Points, in no order, along strands that fork and pass close to each other.
Points whose rows are less than 117 apart are linked; no others are. Some points are linked to none.
z_306: [  4  50   4  28 -32 -29 -10   4  -5  10 -14  37  -8   4   3 -17 -49  21
 -16  23  -5  -8   0  19 -22 -46 -25  12  16 -13 -30  54  13  37  31  53]
z_350: [-57  13 -13  31 -18  14 -33  17  41 -22 -16   8 -25  16  30 -13  42  -9
  -5  19  -3 -25  35 -10 -43 -18 -27 -15  -4 -12  14  -4  25 -19  13   1]
z_249: [-18  15  -3  22  -7 -11  -9  14 -33  39  -1 -17 -29  42 -15 -25 -30 -12
  14 -38 -30  19  15   1  -1  -6 -22  26  -2 -18  19  28  29 -19  -6  -5]
z_577: [ 18   7  43  37 -11   3 -19 -25  24  -1  18 -42  14  -6  47  -9  -6  -3
   2  48 -23  -9 -18  17  -5 -31  -6  20   8 -32 -10  25  -3   4  -8  16]
z_221: [ 30  18 -45  16  35 -34   6   5   7  33 -23  54   2 -12  14 -20  18  31
 -60 -37  51  -2   7  44  19  -5 -17 -41  28  28   1  20  15  14   2  15]
z_559: [-21  29 -34 -34  -9  -9   3  31 -16 -29 -23  27  40   0  -8 -16 -14  27
   6 -29  -2   6  35  15 -19  -8  -4 -30 -22   1   6  -8  41  -1  12   4]
z_481: [-20  32  18   3 -18 -17 -21 -12 -35  -6 -40  36   9   5  -9  24 -31  63
 -25   8  26 -31 -17  24   1 -10  -8  46  24 -38 -11  31  14   8 -17  16]
z_364: [-43  17 -49  -2  19   1  18   0  33  71 -13  27  -4  22  -9  -3  18  11
 -33 -14  17  10   4  -9  29   0   4  -5  -1  11  23  15   4 -10  -2 -17]
z_608: [ 33  10   9  -9 -35 -21 -24 -15 -19 -18 -28   8   9   3   6 -19 -32  -5
  -6  21  18 -30 -13   4  14 -13  -6  48   1  -6 -45  48  16  18  32   3]
z_263: [-10   2  41   9  -9   5 -11  21 -40 -44  36 -39 -45  23 -20  19   3 -34
  42  12  -9  14  26 -41 -20  20   1  -8 -18   9  -9 -44  18   3 -34   0]
z_976: [-13 -22 -24 -21   5  29 -19  33   1  36  -1 -22 -53  23 -80   4 -10 -35
   6   2  -1  -5   9 -45  -2  41   1  53 -14  -5   5   0 -21 -31  35 -20]
z_166: [  9 -10  11  -5  50  -4  37 -20  26   0  22  -9  56  10  20  18   2   3
   2  12  12   7  -6   2  15   3  20   8  14  24  16  -8 -15  24 -25 -28]
z_472: [-21  26 -42 -38 -12 -28  20  15  -6  -2 -20  39  45 -25  -5 -37 -49  15
 -20  31   3  -5   1  34  33  -5   9  11  -9  10 -13  36  21   9  13 -15]
z_309: [-11  20  -7 -12  18 -24  24  -6  10 -15 -20  -5  58  -1  20  -7 -50  22
  18 -13  -2  31  -1  63 -33 -25  16 -22  -6   1  20  22  -7  18  10  15]
z_748: [-21 -20 -19 -31 -17  -2  47  -5  11  18 -32   1  62 -34   2  17 -47  -4
  -8  12   3  14 -26   9  27  12  39  41 -15  23  -4  -2 -14  21   6  -2]
z_321: [ 49  -5  -5  14  12 -16 -19  -5  -4  29  13  12 -37 -10  -6 -16   6  24
   5 -32   3  11  -6  13  20 -22  13 -16  24   4  23  24  34  -7 -11  33]
z_829: [  7  11 -16  38  41 -33  17  11   5 -16 -35  22  59 -44  54 -14   4  42
 -49 -37  25  -7 -12  80  -2   6  -7 -40   5  14  13  22 -19  32  -9  17]
z_46: [-10 -12 -24  30   4  23   3   5  28   7   3  30 -24 -28 -47  38  40  71
 -24  20  11 -23 -38 -19  19   2  15 -18   2 -16  29 -14 -13   3 -11  26]
z_859: [  6  -1  -4   2  -3  -1  18 -24   7  21  10 -15 -34  -1  57 -41  24 -44
 -13 -14   0  12   7  21  12  -8   1 -47 -31  15   3  -1   3 -15 -24   3]
z_261: [ 34 -12   0  33  30 -15  12  -9  14 -22   7  -8  65 -39  19  -5   9  58
 -12  18  -4 -14 -27  49  24  -4   9   7 -10  11  14   6   6  22 -25   6]
z_799: [-44 -10 -19  40 -14   8 -23  11  11 -24 -73  33  -5  30  17  21  11  38
  -2 -10  -3   7  14   8 -43 -15 -11   0  20 -21   6  -8  24  -7  35  40]
z_443: [ 38  12   0  32   2 -15   4 -10 -17   8 -14  28  -1 -19  26  -4  28  36
 -16 -35  10  12 -13  22  -8 -35   6 -48  13   1  -8   9  13  12 -10  53]
z_325: [-14 -23   5 -42 -10   0 -33  13 -15 -15 -38  16  -2  12 -48  20 -44  17
  33 -27  51  -4  17 -32  -9   9  -4  50  17  13 -23 -21  47 -16   9  10]
z_676: [  4  50  14 -10 -24   0 -36  48 -47  16  13 -14 -45  12 -18 -23 -43 -43
  29 -27 -16  29  14 -32 -14  22 -12  52  15   6 -14  25   7 -19  33  -6]
z_763: [ 12 -44 -52 -21   3  23   9  23  29   8 -19  -8  -3  -5 -50  30  16   0
  16  -3  -6   3 -17  -5   7  13  28   1   2  17  26 -10 -13   2  32  12]
z_517: [-24 -16   3  11 -26  31  27 -32   7  39  11  -5 -41   9 -50  60  14  13
  12 -34  11  15  -9 -49 -13  19  11  14 -17   5   6 -29 -65 -22 -17   3]
z_755: [ 12 -23 -12   3 -35   3 -27  20 -22 -18   1  -5 -40 -21 -42 -42  33 -32
  15 -13 -39 -12   7 -25 -27  -2 -16  -8  -3 -14   8  -7  10 -17  36  33]
z_407: [-13   3  41 -20  30  -8   6   4 -23 -34  40  13  12   3 -33  39   4  26
  17   3  13  -5  20 -55   9  17  16  -2   1   4  -5 -49   8   9 -35  -7]
z_334: [-22 -30   0   3  23  -7  11  30   0 -13   5 -43  18  25 -14 -36 -24 -33
  -9  19 -27  -6  12  -6   4  15  -8   7 -57  10  14   4  33  -7 -21 -24]
z_551: [ 47 -21   6 -12 -33 -10 -28 -15 -21 -44 -34  -7  17   1   7  10  -5  14
   8  10  -2 -20 -21   3  -2 -23  -4  20   6  -2 -26   7  18  15  29  19]
z_837: [ 36 -18  41  28  21 -26  -5 -36  34 -17   9 -37  60   3  24   8 -14  -2
   0  48  -3 -11   2  19  -4 -28  -5  39  22  -1  -8  27  -4  25  -1   5]
z_729: [  7 -39  13  44  -5  29  -4 -28  51  33  -2   2 -52   5   1  31  35  30
 -12  21   3  -3 -24 -26  -2 -22   4 -18  12 -16   5   1 -45  -3  -2  28]
z_547: [-11  10  29  16  44 -28   9 -27  -1 -42  35 -13  75 -29  44   7  16  43
  -6 -27 -12 -12   8  26   0   1 -16 -24   7 -12  25 -24 -32  10 -54  -8]
z_645: [-34 -35 -10   7  -8  26 -19  14  31 -33 -15  -5   8  17   6  12  33   6
  24   4  -6 -10  18  -7 -38  -1   1 -15 -10 -23  21 -17  17 -11  11 -24]
z_404: [-15 -33 -50   4 -22  12 -15  40  22  -8  10  -7 -27 -13 -56 -38  38 -32
   2  10 -40 -24  26 -31 -22   9 -24   3 -23   6  21 -14  15 -12  25  25]
z_937: [ 15   4 -43  -7  22  -3 -11  43  38   4  19  24  25 -22  -3 -30   9  20
   9  17 -11 -11  -4  -1   2   5   2   4   9  39  24  26  35   0  11   1]
z_300: [ 22 -31  -5 -30   1  40  12 -23   6 -24  28   7  39 -15   1  30  12   7
  -2  52 -20 -10  -9  12  27  26  26  15  37  -8 -10 -43 -44  18   3 -35]
z_160: [  5  14   0 -40 -16   6 -14  23  -5   3   2  -7 -16   2 -19  -9  -7 -67
  30  -3  -6   5   8 -35 -23  14   1  40  17   6 -11  10   4 -19  52  -8]
z_111: [-32   2  14   5 -13  15   6 -37  -3  -1  -9  30 -19  -2 -35  79  13  37
  21 -28  10  11 -28 -41 -21  11  16  16  14 -19  13 -41 -43 -17 -17   5]
z_8: [ 38   6  18  -2 -29  16  -7  -7 -33   3  12 -27 -34   3   1   0  19 -47
 -11  20  -7 -15 -24 -30  11   5 -17  22 -21   3 -38  -6 -18 -11   0  -7]
z_425: [ -7   6 -14 -42  -5 -12 -10  23 -13 -26 -36  10   8  21 -28  11 -33  -1
  32 -36  21   8  32 -22 -27  -8   5  -4  12  11 -12 -13  36  -4  26  17]
z_250: [ 28  17 -19 -16  40 -34  28 -12 -26   9 -22  16  43 -28  21   6   3   5
 -16 -53  33  35 -24  44  40   8  19 -27  21  21  20  15  -1  15   0  -7]
z_796: [ -3  16 -21   3  26 -19  25   8 -29  29 -10   1   8   2 -71  35 -19  34
  -6 -49  27  16  -8 -10  27   3   9  29  -2  -2  28   1  23  -2 -31  27]
z_693: [ 32   5   9  -6  33 -15   2  29  -7 -21  45  12  18  -5 -39  15   2  31
  26  10   3   7   5 -18   3   2  25 -13  -2  24   2 -22  30  12 -20   8]
z_41: [-19   7 -19   4   9  -6   4  -1  30  22 -33   1  15  41  32  -5   0 -24
 -14 -10  22  -6  19  -5 -30 -13 -14  -7   4   8   2  17  21   1  19  -3]
z_502: [-57  -2 -32   9   3  14  19   2  35  32 -54  31   5  29   1  28  26  11
 -21  -9  18   2   4 -23 -16   0   3 -20   2   0  19  -3 -13   5  21  11]
z_827: [-20   9  -5  -3 -30  20  38  -8  -2  35   8 -33 -15  19 -21  28   6 -39
   0 -18   7  10   4 -50  -9  24   2  26 -32  18 -17 -34 -28  -8 -23 -13]
z_916: [ 51 -24   4   4  15  22  20 -24  13  19  52  12  -6 -16   6  23  19  17
  20   0 -13  28 -21  12  32   5  39 -13  37  12  15  -9 -27  15 -14   0]
z_833: [  8  14 -40  37  42 -34  15  18   7   7 -65  42  34 -22  40   0  22  28
 -77 -35  37  -6  -5  27  25  18  -6 -38  14  19   8   1  -8  33  16  27]
z_345: [-12 -22   9   5 -23  13  13 -24 -31  -9  24   8   7 -29  -1   2  38  29
 -21   2 -35  -4 -26   9  32  18  12 -39 -25 -23  10 -35 -23  -3 -32 -16]
z_68: [ 11  31  61   2  42 -45  17  -8 -37 -14  12 -25  23  20  13   4  -5 -34
 -21 -11  40 -11  20  12 -10  14 -34 -18 -12  -1 -19  15  -4   6 -44 -35]
z_761: [  9  -4  -1 -23 -22   0 -10  29  -3 -20  32  13  -6 -18 -54  -2   5 -14
  45  -5 -35  10   5 -25 -36   3  13 -13   5   3  -8 -19  25 -17  28  40]
z_741: [-39  24  21   9 -15  -7  26  -2 -36   2   5 -43  10  20  18  10  -7 -42
 -14 -22   5   6   8 -24 -10  18 -18  14 -44   0 -21 -21 -15   0 -58 -27]
z_279: [  4  -2  18   3  38 -19  52 -25  23  22  44  -8  35  -5  22 -14  -8 -14
   9 -14   2  32   1  14  -3  -4  19 -20 -10  40  10  -2 -11   2 -39  -3]
z_774: [-21 -11 -31 -49  23  22  -3   8  28 -38 -19  22  20 -44   3  51  32  40
 -18   8  37 -41 -21 -29  35  42  16  -7  15   7  14 -48 -38  28  -1 -21]
z_361: [  0   7  -6   4 -29   4 -11   1 -19  17 -28  18  -7  -6  48 -38 -19 -22
 -23  24 -24   3 -13  21   4  -6   6 -17   4 -23 -20  34  -4  -4  55  -2]
z_852: [ -8 -19  16   6  -8  44  18 -42  -3  -3  58 -19  -2 -11  21   8  40  -1
 -15  33 -30  -6   5   1  32  23  -7 -26 -12 -25  -3 -43 -61   2 -45 -35]
z_398: [ 33   0  18  20 -10   4  -8 -32  10  32  -7 -19 -39  28  21  15  19 -26
  -9   2  15 -18 -22 -15  -8 -15 -13  17   0   7 -17  17   0  -6  -1   6]
z_909: [ 16 -17  -8  29  -9   5  -5   8  15 -16  -2   9  15 -41   6  20  25  53
  -9  20 -12 -21 -43  15  13  -4  14  -5   6   1  11  -9  13  25 -11  30]
z_369: [ -3  14  13  10  39 -25  13  -8  -5  45  22  22  -1   2  -5  -6  13  22
 -13 -41  21  14  13  15   3 -10   1 -26  11  -7  26  16  22  -4 -49   0]
z_149: [-32 -58 -10  -5 -41  20 -20   7 -11 -20 -28  -8 -23  18 -18   8  29   6
   2  -3 -20 -13  -8   7  -9  17   3 -12 -26 -40   8 -30   4 -15  14 -20]
z_507: [ -9  27   6 -35 -31   3  12 -16 -20 -35   8   4  30 -24  23  -3  -4   7
 -18  10   0 -12   0  -5 -10 -15  -1 -33 -30 -16 -39 -23   0   5 -10   0]
z_565: [-29  15  10  -9  -1   5  -9  11  -4  21 -14   3 -17  33 -46  38 -36  -8
  22 -27  30  16  19 -43 -29  14   3  71  -4  13 -22 -12  20 -26   2   2]
z_545: [ -6  25 -52 -26  21  -9  10  21  16  11  10  32  26  -3 -12 -42  -4 -10
 -28  29  14  -6  16   1  33   3  -1 -13  -7  29  -5  24  32  -5  12 -21]
z_878: [ 16 -30   7   8   6  32  -2 -42  25  -6  34  -4  -6   2  49   2  58   9
  -1 -15  -8   6  22   0  14   9  -1 -52 -19   3   8 -34 -40   1 -20 -25]
z_769: [-11 -40  13 -75 -46  19  -2   2 -12   3 -12  11  23 -26 -15  29 -32 -14
 -12   0  18 -12  -9  -4   5  39  10  25  -2   1 -54 -57 -30   7   7 -21]
z_129: [ 27 -30  10  14 -11  12 -21 -26  -6  -7 -10 -36  -6  24  57   0  32 -18
  25 -22 -22  19   0   8 -18 -26  -3 -29  -3 -13   6   0   7 -10  18   2]
z_771: [ 11  55  36  -5 -20   4   7 -19   5  12  29  29  -1 -18  35  13  -4  -9
  19  15  13  17 -13   2  -5 -15  21 -13  30  -2 -22  17 -19   6   5   0]
z_98: [-31 -27  13 -51  28  22  -7  20 -19 -22  -7   8  -5   9 -63  46  -7  32
   9   1  30 -11   1 -51  24  43  20   8   3   5   7 -50  -6  -9 -21 -28]
z_37: [-37  19   8 -20  18 -17  31  18 -15   8  -3 -17  20  25  -5 -16 -17 -31
 -30   0  21  -7  27 -23   6  18  -9  11 -40  13 -14  -2  27  -7 -36 -41]
z_733: [ -3  59  18  22  -3   5 -42  10  -8  26  -8  10 -75  38  10 -23 -11 -26
   7   9  21 -19   7 -11  -7  -7 -37  47  40  -8  -7  42  18 -27  -1 -11]
z_484: [  4 -39   1  -8 -14   6 -20  12  28 -14  23  -8 -17 -44 -23 -16  31 -38
   3  47 -57 -31 -11  11 -36   6   0  11  20 -37  10 -10 -29   1  43  -7]
z_871: [  0 -24  29  27  -6  22 -30  -1  42   1  -1 -37 -25 -11  32 -16  24 -14
   6  35 -39 -24 -10  -7 -14 -28  -9  22  23 -26  24  31   3  -2  14   6]
z_96: [-12  14   3   9  16 -12  13  -3 -30  35 -15  -9   0  32 -42  42 -20  14
  17 -60  23  34  -8 -19 -12   6  17  44   4   3   0 -11   3 -23 -16  -9]
z_483: [ 29 -37   4 -34  -6   9   1   6  22  -8  12 -11  21  -9 -19  -9 -11 -41
  18  29 -25  -5  -4 -26   5   9  18  37   2  18  -1   6 -12   5  40  -5]
z_845: [ 51   4  45  -4 -19   5  -7  -2 -45 -21  57 -25 -24   2   0  -5 -16 -44
  26  37 -20   6  -7 -19  13  27  -5  42  16  18 -43 -17 -41   5   1  -8]
z_85: [ 13  -2  30   8  43 -17  -3  18  17 -39  58 -28  25  -2   0  -8  -7   1
  15  44  -4 -11  37 -24  -6  -1   2   6 -17  27  -7 -16  33  23 -27   0]
z_405: [-35 -35 -39  -1 -19  27   5  14  16  43 -32 -22 -27  47 -53   9  -7 -18
  -3 -16  -8  -3   7 -39  -5  11  -6  38 -24  10   7   7  -9 -27  18   2]
z_48: [ 21  19  17   8  -6 -16  -9 -26 -32 -21 -55  18  21  -2  36  47  -4  27
 -10 -25  30   8 -31  25   6 -16  17  -9  37 -16 -16   4 -15  24  17  10]
z_963: [ 30  14   4 -11  46 -20   1  -2 -21   0   5  14  23  11  13  -5  12   7
   8 -53  34  23   0  22  16  -2  10 -51   7  14  15   6  24  -2 -20 -17]
z_949: [ -5  59   3 -10 -12 -10 -16  35 -44   7  -3 -24 -31  28  -4 -51 -61 -31
  20 -33 -29  22  35   1 -13  -7 -38  26   5   1  17  42  13  -4  22 -13]
z_363: [ 11  13 -14  17 -34 -12 -11   2 -21  43 -35  32 -16  -5  22 -33 -42  12
 -22  -9 -25  28 -26  29  33 -23  10  10  18 -16 -15  50  -7   7  60  24]
z_541: [ 13  -6  -3  28  24 -38  17 -20  -5 -28 -21  -7  66 -36  16 -27 -22  45
 -41  13  11  -6 -17  78   3  -3 -10 -12 -18   4  -1  33  -8  21 -13  23]
z_747: [-20   0  16  12   8   5 -14  22 -25  -1  26 -11 -52  38 -47  21  15  -5
  25  -8  10  21   9 -50  -9  29  -1  -9 -18   2  10 -18  16 -17 -18   1]
z_616: [ 20  48   4   5 -31 -20  -6   1 -11   5  -7  17 -18   3  -6  -1 -26 -20
   1  15  17 -23   4 -20 -23 -24 -24  37  12   3 -44  37  17  10  18  33]
z_45: [  4  25  31  -5 -14  17  -7 -20  -9  11  17  23 -14   5  -4  52   9  16
  33  -6  20  23 -24 -17  -6   2  22   8  31  -9 -13  -4 -14 -21  -2  -7]
z_312: [ -3 -28  -4  11  -6  17   6 -15  46  33  30  -6 -65  -6  44 -13  55 -38
  -2 -22   4  14  19   1  20  -1   6 -56 -23  11  14 -10 -20 -10 -27 -17]
z_450: [-20 -12   0 -40   2  14   5  -8  17 -23 -10  19  53 -27  23  40  14  23
 -24  24  11 -32 -13 -14  22  14  21   0   2  -5  -7 -31 -26  15  -4 -27]
z_542: [-20 -44 -19  17 -37  23 -18 -23 -27  -4 -56   9 -37  35 -19  30  32  12
 -14 -21   7  -2 -13 -22  -7   5  -4 -12 -29 -26   7 -14   3 -27   7  11]
z_644: [-21  40   0  29 -21  30 -21  -5   6  52  -2  23 -85  15 -19   9   3 -18
  12  -2  13  14  -7 -28 -20  -4 -23  40  26  -2  -1  20  -3 -42   0  23]
z_152: [  8 -46  -3  17 -18  31 -19  -3  38  10  31 -16 -74 -17  16 -15  64 -57
  17  -1 -22   0   5  17  -2   3 -10 -56  -4 -15  24 -18 -40 -12  -1 -19]
z_295: [ 20 -54 -34 -40   8  13  16  25  39 -19  -8  -9  37 -23 -20  21 -10  -7
  22  23 -10  -7  -3 -12   0  17  28  18   7  41   3 -37 -10  23  21   3]
z_764: [ -7 -48  22 -62  -5  24  -7  -2  -7 -29   7  13 -10 -11 -40  48  -6  19
  13   6  22 -31   9 -13  16  38  13  25  26  -5 -25 -72 -29   4 -11 -30]
z_865: [-10  29  12  12   0 -11  -3 -20   6  14 -28   5   5   1  74 -51 -19  -2
 -32  24  -1   0   5  55  -4 -22 -15 -23  -4 -18 -13  41   5   0   9  -8]
z_879: [ -5  -4  22 -18 -18  14 -21  30  11 -22  40 -30 -13 -45  -8 -32  -3 -60
   9  61 -45 -31   7  -5 -14   8 -15  28  -4 -21  -3  -7  -9   5  14 -10]
z_883: [ 26   3  12   6  33 -29  18 -13  40   0   7 -13  53   3  10  -2  -9 -12
 -15  30  33 -12   6  23  -4  -7  -2  21   3  21  -7  38  15  22  -1 -18]
z_25: [-37  31 -20  -8   4 -13  25   3 -11  -3 -16  20  49 -15  30 -11 -17  29
  -1 -37  -4  18   8  26 -19 -12  12 -39 -12 -16  22   2   7  -1   4  -8]
z_692: [  8 -10 -17 -16   4  11  18 -20  14  33   5  -7   0  -2  26 -31  13 -50
  -6   1 -10  27 -10  -3  10   1  11 -27 -14  17   1   8 -12 -21  24 -11]
z_667: [-17  17 -41  19   2 -14 -12  18  -1  18 -65  23  -1  31   6   2 -16  41
 -11 -26   0  12   6  30  -9 -24 -10   0  45  -3  23   8  29   1  35  14]
z_929: [  0  43 -41  10 -24 -23   5  11 -36  31 -40  29   2   8 -13  -8 -56  44
 -16 -18 -19  23  -2  52  27 -18   5  16  25 -18   6  32  17  11  25   8]
z_912: [ 20  24 -35   2  -1 -32  22  20 -29  11 -24  24  13 -19 -53  13 -37  41
  -7 -19  10  13  -8  32  28 -16  11  24  19   5  13  22  37  28  -1  42]
z_383: [ 14 -33 -54 -16  18  37   5  10  40 -19 -35  -6  -4  -3 -11  47  42  42
 -11   3  25 -11 -15  -8  24  27  20 -25   4   8  27 -25 -36   9  18 -19]
z_822: [ -3   0 -16   5  16 -14  37 -17  15  39  16  -8  22  -9   9 -36 -31 -13
   0  -6 -10  24 -12  32  18  -8  17  -4 -12  26  22  25  15 -12 -10   5]
z_589: [-10   7  58 -31 -15   1  -6  25 -36 -47  37 -13   3  -3 -22  18 -36  -5
  32   9  -7   1  28 -33 -11  20   8  -7 -16  -3 -35 -53  10   7 -21  -4]
z_474: [ -7 -18 -41  17  11  11 -13  39  44  12  13   3 -24   1 -26 -41  28   1
   4   6 -29 -14  18 -25 -10  -2 -16   5   2  19  43  21  32  -8  20  14]
z_161: [ -6   1  19  26   7  12 -27  39 -14  28  20 -29 -86  32 -68   8 -10 -14
  20  18   5  13  -3 -57  -3  32 -13  48 -24   6   4  -1   1 -31 -10  -5]
z_959: [-37  39   6  25 -12   5 -29  21  -3 -13 -21 -13 -41  35  35 -34   2 -19
   7  16  -3 -19  26   7 -27 -26 -52  12  16 -23   3  24  38 -17   0  -9]
z_236: [-12  19 -41 -30 -17   2   9  13  17  19 -29   7   4  12  -8 -18 -21 -56
  -6   0  -4  -5  26 -33 -13   0 -13  22   1  26 -15  18  18 -12  38   0]
z_94: [ 21 -18  14  21  10  17  -6 -30  15 -36  12 -21  29  19  63  11  43  12
  26 -29  -6  14  28  15 -13 -19   2 -50  -3   2   0 -35   0   6 -10  -8]
z_562: [ -4   6  -5  32 -25  27  -4 -13  19  57  -3  11 -65   5 -16  11  22   0
  -8   9   7   3 -16 -26  -9  -2  -7  -5 -11  -9  -4   4 -16 -26   2  30]
z_74: [ 15 -38  14  16 -15  28 -22  -9  31   0  52 -21 -45 -15   8  -3  49 -33
  14  46 -49 -11  -4  26 -10   3 -15 -11  22 -36   3 -34 -54  -1  10 -18]
z_713: [-18  10  22  28  26 -14   6 -26  40   1   2 -43  19  -6  71 -46  -1 -40
 -10  32   5  -2  14  54  -7 -20 -22 -14 -21  -3   6  25  -5 -10 -20 -19]
z_477: [  6  32  37   3  15  -2 -15  27  18 -40  36 -37   1 -20   5 -24 -25 -46
  16  59 -12 -20  14 -25  -7 -10 -19  24   0   5 -16  14  22  17  -9 -10]
z_965: [ 54  -2  21  -4  -5  -6 -16 -22 -35 -35  -1 -28  12  14  28 -14  -1  -1
  15  -9 -15   3  -8  26  -6 -33  -2 -22  -7 -14 -21   7   4   2   5   7]
z_895: [ 11  30  36 -28  34 -30   7  -7 -43 -35  10  -3  41   6   9  -1 -28  12
  11 -28  27  11  13  13   8   1   6 -29 -18  -6  -4   4   2   5 -19 -29]
z_609: [  9 -43 -18  32  -8  30 -14 -17  36 -18   0  14 -36  -7 -32  41  55  37
   5   6  -7 -10 -14 -17 -16  -7   8 -34  -4  -3   5 -34 -36  -1  10  34]
z_397: [-33  -7  -2 -16 -10  16  -6   1   2  19 -28   1   1  23  -5  13  -7  20
 -23  22  22 -29 -13 -12   2   6   7  39  -1 -20  -8  13  12 -12 -10 -33]
z_435: [ 26  30   0  48 -12 -29  -5   1 -25  -5 -39  37   4   0   8   1 -24  40
 -25 -11  13   0 -13  37 -24 -38  -7 -12  24 -26 -14  39  14  26  14  60]
z_75: [-21 -10  27  15  21 -18  24 -26 -20 -15  47   0  30 -17  16   6  15  33
  -7 -31 -27   0 -15   4  28   2   1 -35 -13 -14  29 -23 -24   9 -56 -10]
z_58: [  8 -34   4 -17   0  46  26 -31 -14 -10  48   1  -5  -9 -25  35  20  31
 -11  23 -24 -21  -4 -13  31  32   9   6  18 -30  -4 -51 -74  17 -34 -29]
z_514: [ 43  11  45  -8  17  12   5 -24   7  12  67   9 -18 -16  35  -7   0  -9
  23  18 -13  20 -11  14  30  -2  26 -16  29   7  -7  -4 -15   2 -20 -18]
z_953: [  0  27  28   7  37  -6 -12  -3  13 -32  35 -44  13 -10  47 -51  -5 -53
  16  40  -4  -3  10  19  17  -7 -20  -7 -10  14   5  19  -1 -11 -17 -19]
z_962: [ 52   0  -1  10  39 -56  19 -13   4 -10  15  -6  18  -6   3 -71 -32 -19
  -3   1  18   6   5  52   5 -13 -29  -4  -4  38  -2  72  11   4  -2  16]
z_876: [-11  -2   4 -66 -47   4  -1   7 -39 -24  -5  20  20 -35 -14   7 -21   1
  10 -17   4  -5   4   5  -8   6   9 -26 -16  -5 -35 -41  -4  -1  16   2]
z_969: [  9 -33 -16  31 -27   5 -28 -14 -18  22 -32  -9 -42  33  13  -4  19  -1
   6 -46 -22  24  -9   6 -15 -24  -7 -11  -6 -20  10   7  21 -16  21  27]
z_992: [ 29  19  14  -9  33 -29  -8   1 -21 -26  33  -6  12  -1  19 -68 -32 -18
  14  17  -3  11   2  33  22   1 -13  -9  -9  18  -1  47  22   1  11 -11]
z_175: [-43 -27  -1  33 -12  -1   7  25 -11   9  -1 -44 -19  35 -11 -27 -20 -28
  13  -6 -43  12  13  -1   1  -1 -13  13 -44 -19  35  15  27  -3 -27 -21]
z_352: [-26  25  -5 -43 -16 -13  43  -3  -4 -14   4   4  40 -28   2 -34 -42 -16
   0  27  -2   3   7   7  -1  -6  12  -6 -42  16 -26   4  15   6   1  11]

A fork is a point with three links, a tip a point with one. Leave the first point through the second and follow the links. Name the first fork or tip that comes.
z_577, z_837 => z_312
z_514, z_771 => z_160
z_37, z_741 => z_916
z_98, z_764 => z_761
z_859, z_692 => z_871
z_644, z_733 => z_129
z_729, z_609 => z_221
z_309, z_25 => z_929
z_761, z_755 => z_407
z_160, z_483 => z_852

Follow the links from the first point to the second, and from the first to the third. Name the last point that the two ways share.
z_404, z_645, z_58 => z_878
z_645, z_895, z_937 => z_129
z_729, z_507, z_361 => z_477
z_149, z_774, z_871 => z_878
z_405, z_152, z_796 => z_477
z_916, z_547, z_152 => z_852

A fork is a point with three links. Follow the links from the first point to the second and name the forks in between, in order.
z_261, z_763 => z_562, z_129, z_878, z_852
z_306, z_96 => z_129, z_878, z_312, z_477, z_953, z_929
z_161, z_992 => z_407, z_477, z_953
z_799, z_309 => z_929
z_37, z_312 => z_160, z_852, z_878
z_435, z_959 => z_129
z_929, z_676 => z_953, z_477, z_312, z_878, z_852, z_160
